Each scene shows the same named points in several views. A view is turned or mirrored, and shifted as a whole, has a little noise and may leave points out.
In the rows, zero is written as 128.

Scene 1
View 1
(51): [119 126 134 142  86 112 100 156 141 167 114 107 116 118 150 123  93 107
 150 106 121 107 135 119 133 127 100 169 152 186  87 118 130 112 140 160
 153 107 133 116 122 114 127  91 111 138 152 143 129]
(84): [109 126 108 132  91  90 101 138 156 142 173 105 128 114 160 123  98 127
 145 119 162  91 109  96 116 127 126 166 167 161 142 127 160  72 127 143
 128  98 136 118 115  97 145  94 122 126 160 122 126]
(224): [135 142 129 137 104 122 119 161 144 183 150 107 123 100 136 133  84 113
 149 107  92 143 136 156 106 128 122 182 143 167 116 101 132 112 119 185
 114 108 139 134 117 114 128  93 122 152 147 155 123]
(251): [129 176 167 158  70 126 139 186  72 136 115 161 131 129  96  97  73 153
 104 123  75  86 145 134 115 112  95 105 100 142  65  93 127 154 197 156
 118  78 148  76  85 146 143  60 115 142  90  88 113]
(62): [124 121 111 119  83  76 102 134 138 153 158  96 142 124 163 135 117 116
 148 124 130 103 127 103 129 122 127 161 129 183 131  96 120 119  99 168
 132 101 125 113 101 113 106 105  95 135 152 162 129]
(157): [115 113 124 134  80  97  71 145 149 164 105 100 125 123 169 123 100 100
 164 105 135  98 132  99 139 123 100 174 157 193  86 121 126 105 135 150
 161 108 130 115 128 112 133  99 100 127 165 146 138]
(254): [119 141 145 145  91  98 128 144 121 125 136 124 131 127 150 124 102 134
 108 126 140  89 143 116 150 120  80 123 128 162 114 123 139 119 144 149
 168  93 138  99 117 112 107  79 118 141 136 137 129]
(125): [120 124 107 125  98  88  97 134 156 156 152  93 129 118 165 145 114 116
 144 121 144 114 131 115 133 124 118 180 151 191 130 115 138  93 102 168
 147 112 125 134 122  95 123 102 114 136 166 165 134]
(204): [135 127 144 139  96 109  91 147 138 161 100 111 140 116 166 126  91 105
 138 106 111 119 159 133 146 117  74 150 132 170  90 117 121 123 134 155
 170 105 144 119 140 124 114  86 114 142 153 160 141]
(26): [125 161 132 138  71  98 106 163  98 131 144 141 145 130 124 106  90 153
 118 129 107  80 132 107 110 109 117 125 111 151  98  94 134 124 164 151
 109  84 141  91  87 133 154  74 111 130 112  99 123]
(56): [117 171 149 149  82 107 176 169  87 131 172 143 117 127 100 114  93 155
 102 135 105  89 121 133 113 127 121 117 113 154 119  93 138 141 158 169
 111  82 135  82  71 122 109  72 116 146 100 109  99]
(243): [126 151 147 143  67 102 112 163 100 131 149 149 155 120 134  90  67 142
 127 116 103  75 127 105 104 113 106 101 114 110 111  98 137 127 174 133
 107  68 161  73  92 151 141  68 114 130 109  87 123]
(270): [127 141 118 128  94  86 121 140 134 136 195 118 152 109 152 121  90 139
 127 127 133 102 121 115 106 119 126 133 131 128 164 103 149  99 115 154
 109  85 150 109 104 120 126  88 125 138 136 130 126]
(158): [127 139 127 125  78  83 116 144 114 139 162 119 150 127 146 120 103 133
 130 129 116  94 129 108 121 118 120 129 111 157 128  90 122 133 123 162
 121  86 137  96  89 129 108  90 102 138 127 138 123]
(232): [128 135 129 130  78 105 104 161 119 171 124 111 129 124 133 123  99 116
 150 116  89 112 136 126 118 121 123 167 123 188  88  86 110 138 131 180
 122 104 127 112  95 125 124  97  97 140 135 147 123]
(142): [ 94 132 118 140 104  70 129 114 147  85 160 103 117 140 175 148 140 151
  84 146 227  64 130  82 186 124  72 131 157 195 148 159 173  68 124 130
 214 106 119 114 134  62 106  85 128 130 165 145 137]
(83): [127 116 124 134  93 109  91 150 157 181 129  99 128 107 164 125  87  96
 169  99 114 125 131 125 120 128 111 179 155 171 108 112 127 107 120 165
 137 106 140 127 128 117 124  99 112 139 163 156 132]
(239): [125 149 131 140  76 115  87 171 114 155 114 130 131 122 128 110  85 134
 138 115  99  97 137 117 113 114 113 159 133 172  71 102 129 118 165 158
 118 101 137 110 104 125 167  79 110 129 129 109 127]
View 2
(204): [127 111  98 131 103 118 142  95 197 149 143  97 117 137 149 132 131  88
 101 135 101 147  93 103 112 111 115 163 146 131 148 140 109  83 149 113
 141  97 118 101 150 146 149  76 164 117 117 116  81]
(51): [136 111  93 116 119 110 134 115 176 141 147  98 114 139 161 118 114  77
 108 125 108 149  79 120 110 110 121 161 123 125 137 136 104  81 145 116
 133  99 100 101 140 144 142 115 190 131 116 121  80]
(239): [137 138 118  91 137 146 110 120 169 135 147  94  89 118 147 107 134 103
 130 129 126 157  66 119 101  96 112 159 148 126 142 140 109  76 133 138
 116 111  79  97 125 135 122 137 186 122 125 145  84]
(243): [160 146 118  91 127 169 104 124 176 144 150  91 102  99  89  96 151 120
 144 111 155 132  99 118 120 108  98 150 181 109 153 173 123  93 154 156
  89 127 104 108 110 158 112 160 142 128 148 147 127]
(254): [147 117 109 119 109 116 148 132 167 158 112 108 129 123 131 123 129 105
 113 123 132 141 106 117 117 102 111 153 149 100 140 153 110 105 163 122
 131 108 129 114 142 162 104 108 158 128 127 103 114]
(158): [161 121 136 117 110 131  92 127 173 130 127 113 120 133 133  99 136 110
 108 124 144 122 100 127 141 106 121 151 151 104 132 149 145  88 156 124
 117 121 106  97 143 145 127 120 167 157 136 120 136]
(83): [143 108  88 127 115 114 125 111 183 135 167  99 118 145 174 108 105  67
  93 121 114 127  92 113 129 115 126 160 120 132 140 121 119  75 138 103
 140 106 110  86 138 154 174 116 188 138 123 118  77]
(26): [151 145 138  89 131 158 100 136 161 138 130 101  97 108 121 100 146 122
 137 122 151 144  83 122 114  94 106 151 168 107 139 154 124  90 146 146
 105 124  91 101 122 143 101 148 164 133 136 138 118]
(62): [152 102 134 132 105 109 100 131 180 125 126 119 125 144 169 103 118  83
  91 114 129 120 102 136 145 112 129 146 121 122 121 131 146  82 152 107
 141 109 104  89 154 146 152 106 184 172 127 108 115]
(56): [179 146 109  88 126 133  93 139 129 141 132 100 122 134 117  92 133 139
 122 148 161 131  80 110 130  89 127 168 163  60 144 152 121  97 148 134
  84 136 116 112 119 139  77 156 176 125 131 119 166]
(157): [127  99 106 125 116 103 139 119 194 139 136 104 111 132 168 123 114  60
 107 106 100 151  87 137 107 117 113 148 112 145 127 141 109  81 149 119
 146  90  91 100 147 147 156 108 190 147 117 124  62]
(270): [166 128 123 116 116 145 109 145 162 135 141 113 125 118 147  87 118  95
 104 106 167  99 124 110 150 101 117 145 150 109 139 125 148  95 148 110
 131 134 126  83 125 180 139 148 152 156 147 108 119]
(232): [147 118 120 111 119 123  86 108 175 124 150  99 106 150 157 107 130 103
 104 143 113 145  66 120 123 106 131 166 137 116 134 136 129  68 137 120
 116 110  87  93 145 119 139 110 198 136 119 132 111]
(251): [153 160 110  75 132 161 100 110 155 147 145  83  96 115  91 109 160 149
 150 153 139 163  61 103  98  91 109 173 191  84 160 175 101  88 144 160
  73 123  97 120 115 125  74 141 163  93 129 151 138]
(142): [141  95 126 133 102  79 209 187 147 175  43 137 150 110 168 135  97  75
 102  85 147 138 140 144 112  92 107 126 108 102 109 138 102 139 179 100
 183  98 144 122 153 202  82 105 158 158 123  57  90]
(125): [142 102 121 133 110 103 131 138 169 133 126 119 124 142 192 108 101  68
  86 114 127 125 103 124 134 104 129 148 110 129 121 109 130  86 143  93
 161 107 111  83 149 161 154 106 188 158 122  98  82]
View 3
(142): [170 121  97 106 156 201  71  78 131  80  78 106 166 103 164 112 143 176
 166 115 130 109  11 138  84 163 178 197 141 209 126  85 185 197  98 186
 137 177 124 134 123 133 151 153 175 214 144  88  86]
(254): [172 118 114 100 152 162  91  99 113 124 109 121 157 139 125 124 115 121
 160 122 125 141  87 125  93 158 159 150 123 169 135 112 159 164 100 100
 140 159 124 113 138 158 153 135 150 190 145 106  87]
(83): [171  95 120  82 120 124  93 111  99  94 127 118 125 172 129 144 110  67
 144 140 147  88 100 110  75 168 142 121  87 182 147 103 176 121 125 107
 115 137 161  88  90 152 144 144 149 193 175  81  96]
(56): [160  93 150 109 140 139  94 105 135 161 120 117 159 166 140 115  95 105
 167 132 129 186 139 128  88 183 143 131 127 122 153 109 110 197  62  95
 124 144 122  91 158 181 121 106 130 168 156 146 122]
(243): [148 113 126  98 165 120 105  99  97 160 100 124 165 183 120 182  92 105
 167 135 101 199 131 135  95 157 155 137 120 136 147 121 123 135  66  63
 103 170 118  77 168 168 151 129 151 180 156 136  99]
(157): [164 108 113 103 151 139  87 124  82  94 108 114 124 164 137 135 112  77
 145 138 127 100  81 111  88 153 153 139  89 189 154 105 193 113 136 133
 115 143 163  93 100 161 146 161 153 208 148  80  80]
(204): [179 118 103  89 136 142  90 111  96 108 129 128 133 153 106 128 111  88
 143 125 131 109  99 107  94 145 150 128 102 182 132 124 181 125 137  79
 145 148 141 112 104 154 163 143 144 187 150  79  77]
(224): [167  80 135  79  99 115  83 106 122 107 144 126 123 180 130 127 101  71
 141 137 154 106 127 108  72 178 133 110  99 162 146 112 150 148 115  90
 124 133 153  94  86 154 133 126 136 171 187  95 123]
(158): [188 107 118  81 154 128 116 102 111 132 121 110 153 165 146 142 110  85
 153 138 138 164 109 110  73 166 155 141 117 140 146 105 131 144  85 124
 120 146 121 101 134 170 160 107 141 190 156 111 110]
(51): [162 103 123 105 137 141  82 122  97 107 119 119 129 165 126 123 105  84
 149 133 130 107 101 116  91 160 147 129  94 177 150 111 180 135 128 108
 123 140 157  94 105 162 135 151 146 193 151  91  88]
(26): [145 104 128 106 164 121  87 110 106 151 109 126 147 182 140 150  93 106
 154 134 104 202 127 126  95 155 155 146 123 134 155 126 131 142  87 104
 105 161 122  91 142 173 144 128 143 181 151 126 114]
(239): [135  96 129 113 152 118  74 125  96 132 116 132 124 189 133 137  89  89
 143 135 104 167 130 119 102 152 147 133 104 151 159 129 156 127 119  99
 108 152 146  87 115 172 133 148 140 182 150 109 107]
(125): [178  93 114  79 125 138  88 100 116  82 123 110 129 158 156 129 122  90
 141 137 154  95  74 109  68 171 152 146 106 184 145  96 173 142 121 157
 119 143 148 107  81 146 149 135 153 199 175  79 112]
(232): [177  97 128  96 142 119  97 129 102 127 137 119 123 177 136 114  99  58
 141 140 137 141 129 101  86 162 143 122  97 145 157 116 152 131 121 117
 123 127 147  96 106 180 142 123 128 186 151 102 109]
(251): [140 112 139 127 165 131  82 122 105 182 118 141 150 176 106 122  78 104
 160 125  89 217 164 130 119 152 146 126 122 119 153 146 124 158  89  41
 130 155 120  91 168 188 130 128 125 164 128 145  97]
(84): [150  89 125  88 132 136  84  88 114  90  92 105 148 168 165 167 118 113
 161 140 139 113  66 133  64 180 156 158 110 186 150  85 161 150  87 160
  90 162 150  85 109 140 135 147 171 203 184  98 113]
(62): [197 101 113  75 144 131 115 108 108 102 125 103 138 162 158 135 120  72
 145 142 155 124  87 102  64 170 156 144 105 161 149  91 154 133 106 159
 117 137 138 104 104 163 162 116 146 201 163  89 110]
(270): [171  93 121  67 129 121 103  76 127 117 113 111 160 169 149 175 113 108
 158 137 143 149  95 125  60 178 153 147 124 155 139  96 126 155  68 119
 105 162 122  93 123 143 156 112 158 181 192 110 126]
View 4
(142): [ 85 192 153 154  67 150 128 194 154 108 196 159 231 203 163  47 128 162
 144 161  84  90  94  92 143 156 102 137 138 120  90 154 100 128 115 129
 173 138 132 115 114 119 227 182 123 148 163  99 173]
(83): [115 167 170 117  95 162 139 109 112 146 148 106 134 131  99 134 112 122
 168 132 124  81 100 120 102 128 115 144 160 112 140 134 137 158 140 132
 123 110 131 103 132 110 130 123 114 150 118  88 173]
(84): [118 169 151 124 103 123 148 138 143 129 175 118 185 135 159 104 116 135
 140 136 120  71 103  80 124 140 109 132 150 141 121 130 132 142 130 116
 155 113 130 135 109 116 151 122 118 137 143  89 180]
(157): [117 179 182 121  97 177 156 123 114 120 159 117 143 136  93 110 100 140
 168 132 111  78  96 129 106 145 118 157 145 102 127 124 128 163 129 112
 128 125 141 113 128 118 157 137 112 170 142  73 184]
(204): [105 171 174 152  86 174 128 125 115 137 142 117 128 171  66 109 117 115
 168 134 101  98  87 130 105 125 129 169 141  89 140 151 124 158 136 126
 110 128 142  96 121 119 153 139 116 159 119 101 160]
(26): [132 149 118 164 115 106 146 113 152 114 138 110 119 146  93  82 103 104
 123 138 129 107 101  79 127 125 144 174 105 109 135 168 133 154 164  77
 110 146 167 164  74 161 129 111 116 154 177 108 141]
(62): [ 99 160 161 116  90 151 153 130 124 139 142 122 180 139  97 111  90 137
 163 150 130  92 107 104 124 154 122 120 142 123 134 158 160 144 162 116
 134 124 136 120 143 133 141 117 122 142 140 111 160]
(232): [111 154 147 124  97 152 144  91 119 136 129 115 116 129  69 116  90 122
 163 144 140 101 108 116 112 135 127 147 134  98 140 167 143 159 174 110
 113 131 153 121 127 145 120 125 116 158 156  95 147]
(125): [ 93 170 167 111  91 155 147 122 128 141 160 123 178 153 117 116 107 142
 169 142 121  74 101 107 119 145 105 123 163 118 130 153 135 149 145 138
 154 116 131 109 140 115 147 135 122 140 133  86 165]
(243): [147 145 122 182 112  99 135 135 148 122 133  99 117 138  95  86 115  84
 111 130 120 117  99  73 123 114 159 190  96 119 137 149 141 148 150  71
  85 137 159 160  63 153 129  93 113 150 154 131 152]
(239): [129 162 142 143 119 133 151  89 137 119 145 107  97 139  85 103 107 111
 144 128 128  89  97 102 112 123 130 177 127  95 138 154 119 169 154  94
 116 138 165 144  90 143 126 126 114 162 166  76 149]
(158): [111 148 137 148  93 127 141 133 134 134 130 117 161 145  89  95  96 120
 143 152 130 113 107  89 128 140 137 142 118 121 136 172 157 141 169  99
 113 135 146 137 114 150 135 108 122 143 150 130 146]
(56): [126 136  84 165  86  94 101 111 149 135 130 124 115 137 112  81 112 103
 121 166 146 137 121  72 132 113 138 152 104 113 118 190 132 134 192 102
 102 139 156 143  85 168 125 137 114 145 188 134 128]
(224): [107 152 142 120  95 137 121  81 124 161 139 108 114 138 101 139 120 107
 163 139 139  90 106 106 105 112 112 136 163 108 144 164 131 153 166 146
 126 110 136 104 125 121 106 127 118 135 126  94 145]
(251): [141 142  98 189 103 108 115  99 146 116 123 109  64 149  67  75 115  83
 119 142 130 136 102  91 120  99 155 202  91  84 131 180 116 156 176  78
  76 154 179 152  58 171 124 130 110 168 187 117 127]
(51): [117 170 159 129  91 163 134 111 118 130 152 119 121 139  95 110 112 125
 162 138 120  90 101 124 107 130 118 159 142  99 126 139 120 158 143 119
 120 125 143 109 118 121 147 146 110 164 145  83 170]
(270): [114 147 134 148 100 100 135 138 148 147 146 110 179 150 132 105 119 107
 131 139 126  95 102  67 130 126 129 134 137 142 138 160 151 134 153 115
 131 118 135 138 103 132 129  96 126 120 128 127 149]
(254): [111 164 140 166  78 142 117 149 135 127 150 130 151 172 102  76 120 119
 142 150 107 116  98 102 125 126 130 163 121 106 120 162 120 139 144 113
 115 137 145 117 103 136 169 148 118 154 151 119 154]
View 5
(239): [142 122 131 161  71 105 180 134 111 134 119 174  98 116 125 111 133 126
 121 134 136 106 136 149 139 157 141 145 115 127 128 170 133 163  98 172
 135 168 125  87  56 128 136 134  72 103 171 103  93]
(243): [123 127 171 106  61 114 176 128  76 122 117 162 119 103 120 110 170 127
 126 142 180 100  85 137 122 162 177 129 129 146 138 198 131 148 103 180
 125 149 131  74  56 104 105 153 105 127 164 125 114]
(56): [109 102 117 105  79 104 178 114  59 118 123 174 121 146 115 105 112 165
 110 147 158 117  85 129 109 164 152 143 129 141 141 161 108 143 112 144
 124 142  88  97  67  96 114 147 112 158 170 145 134]
(158): [112 109 140 118 100 125 167 144  75 134 118 147 120 135 139  96 152 138
 118 137 131 121 123 113 135 129 124 138 142 132 124 158 119 145 108 165
 112 124 131 113  60 116 110 164  94 116 147 120 123]
(157): [131 108 121 151 103 146 177 160 135 152 119 144  90 143 141 125 139 107
  99 116  95 102 162 155 178 152 100 161 124 135 102 157 129 157  84 200
 128 136 161  96  68 152 130 139  62  67 141  88 106]
(62): [115 109 124 131 121 140 159 150  95 142 121 134 107 153 153  97 141 123
 108 129  95 121 152 108 155 115  91 147 140 128 107 141 117 143 102 176
 114 114 146 125  66 125 121 158  78  93 137 106 120]
(142): [ 96  53 108 113 103 196 127 133 150  98 110  98 123 231 145 178 148 127
  76  87 115  77 159 138 218 184 101 158 153 126 150 134 102 127 148 163
 152 102 171 103  66 175  63 139  92 127 116 126 149]
(204): [118  97 121 135  94 137 178 169 120 163 129 161 117 134 117 119 135 136
 100 125 115  95 146 146 164 172 107 152 144 129  97 165 150 175  86 171
 114 122 152  94  48 173 119 125  58  75 130  81 113]
(270): [115 130 150 104  98 138 121 116  89 115 127 133 112 155 141 106 143 114
 108 143 142  96 111  91 138 124 126 122 142 129 116 161 124 127 116 169
 118 108 147 104  58 105 110 139  85 131 139 115 119]
(254): [105  84 124 112  87 143 168 146 104 131 120 148 125 155 121 132 140 146
  98 121 138  95 123 142 160 179 127 149 146 136 128 163 127 155 111 161
 125 121 139  94  55 152  94 140  88 114 137 116 134]
(224): [129 134 110 137 103 115 146 130 100 151 143 172  95 143 122  93  85 128
  97 154 110 101 128 110 125 136  99 139 127 126  80 149 140 157  82 161
 108 121 129 103  55 125 152 109  54 103 146  87 104]
(232): [127 115 115 149 100 108 188 151  89 156 125 172 101 123 132  89 119 141
 115 140 107 127 142 132 134 136 109 151 126 128 107 153 128 164  88 167
 114 144 118 112  62 125 143 145  72  92 156 101 106]
(125): [122 111 110 142 118 149 138 141 126 138 126 133  97 174 148 114 120 113
  94 124  91 102 162 112 169 127  83 148 136 121 100 136 123 143 104 175
 122 112 156 118  62 142 125 132  59  92 130  93 114]
(251): [125 105 136 127  46  85 208 133  68 133 119 199 126  96  96 111 136 168
 127 144 183 111  89 162 108 193 182 143 126 140 150 192 133 173 101 147
 127 174  90  73  51 121 117 142 102 136 181 130 113]
(84): [126 127 132 127 105 158 121 113 131 111 118 120  85 179 153 130 135  87
  94 122 114  90 137 116 170 132 111 142 121 134 117 149 110 120 111 197
 138 121 164  98  73 114 115 134  78 112 143 109 114]
(51): [126 108 112 141  98 135 176 149 123 152 127 161  96 142 126 120 119 124
  97 126 106 100 142 151 160 163 108 159 124 136 100 158 131 161  82 184
 125 136 144  92  65 147 134 128  66  85 146  93 110]
View 6
(251): [159 161 111 105 181 152  91 164 122 160 172 118  85 156 200 198 173 119
 184 145 144  87  89  96 146 122  92 103 160  95 166 165 146 145 135 138
 157 126  72  85 120 123 129 125 159 120 138 152 211]
(84): [ 83 141 111 115  82 108 113  86 136 126 109 180 127 118 138 129 122  88
 101 136 143 120 134 138 139 176 149 146 153 153 129 121 130 100 115 129
 167 100  92 124  97 140 150 129 134 127 155 110 121]
(157): [ 83 135 144 112 139 115 130  76 154 121 108 208 136 133 178 183 121  79
 108 110 148 171 143 120 131 159 144 119 167 117 121 122 138 110 101 135
 162  82  73 113  94 163 142 107 149 122 131 144 144]
(158): [141 154 121 112 145 152 122 125 125 133 142 172 136 121 176 129 155 108
 122 152 135 126 145 125 136 157 119 131 130 123 147 135 150 136 135 145
 152  93  94  89 109 134 133 122 117 111 139 123 154]
(232): [145 134 133 118 178 140 122 120 136 132 138 173 133 132 188 164 140 112
 133 130 141 159 145 119 147 164 139 120 158  90 147 111 145 116 125 147
 139  94  66  87 108 150 132 101 141 118 151 148 142]
(243): [121 167 104  87 140 145  97 123 117 161 166 136  96 138 188 141 175  93
 157 135 138  73 119 106 151 136 103 135 148 123 148 170 148 148 138 139
 161 108  83  81 110 111 141 131 147 127 130 126 207]
(51): [106 140 136 118 145 118 125  99 148 124 118 186 129 132 166 181 130  94
 126 121 155 157 138 124 129 158 138 115 168 109 141 124 138 108 109 132
 158  89  75 111  99 163 136 104 153 120 141 146 144]
(270): [127 158 104 103 101 129 117 115 122 129 137 154 127 113 137  91 152 106
 118 154 146  99 150 135 142 170 131 145 139 139 147 138 134 122 132 138
 158  96 108  99 109 133 136 118 134 128 151 116 144]
(56): [168 156 103 135 153 148  98 173 115 149 156 125 104 132 161 160 162 128
 165 166 147  89 107 128 133 146  99 121 140 116 182 141 149 126 148 128
 152 120  79 102 122 118 129 137 122 103 165 118 160]
(254): [118 168 128 120 124 137 120 123 140 122 123 177 126 129 154 173 148 101
 132 153 159 128 120 126 107 138 102 105 144 134 151 156 140 129 116 125
 175  95 108 124 106 156 128 120 135 109 123 133 166]
(83): [106 135 133 110 141 110 134  85 146 121 117 188 140 123 152 144 130  89
 121 109 161 163 169 131 138 171 152 127 172 101 141 116 138 100 111 137
 148  74  70 101  99 166 135  87 162 129 148 147 136]
(224): [144 136 120 116 150 112 127 119 137 123 131 156 131 119 138 133 139 116
 140 129 164 149 164 133 144 177 151 123 175  85 160 109 130  94 121 141
 141  86  74  93 109 163 126  80 169 133 170 156 125]
(26): [136 154 111  99 146 147  98 134 123 149 154 143 104 141 193 158 155 113
 139 149 128  99 106 104 155 149 120 125 149 121 136 146 139 140 132 149
 158 121  88  89 108 120 140 132 140 126 141 135 178]
(239): [124 139 121  98 158 128 103 117 138 142 142 153 106 147 193 182 140 107
 139 126 135 129 112 102 159 157 139 117 172 103 129 131 132 121 117 146
 155 116  70  92 104 140 143 111 165 135 147 155 166]
(204): [115 158 143 104 153 125 137  98 152 113 119 194 137 130 161 173 141  95
 128 124 168 166 151 118 116 145 123  98 165 102 141 143 135 123 105 137
 163  74  95 105 103 179 124  83 166 124 116 165 168]

In a view up to two points have been moved. Name them for each view, in the order of its rows, or write none.
view 1: (84)
view 2: (83)
view 3: (56)
view 4: (26)
view 5: (204)
view 6: (51)
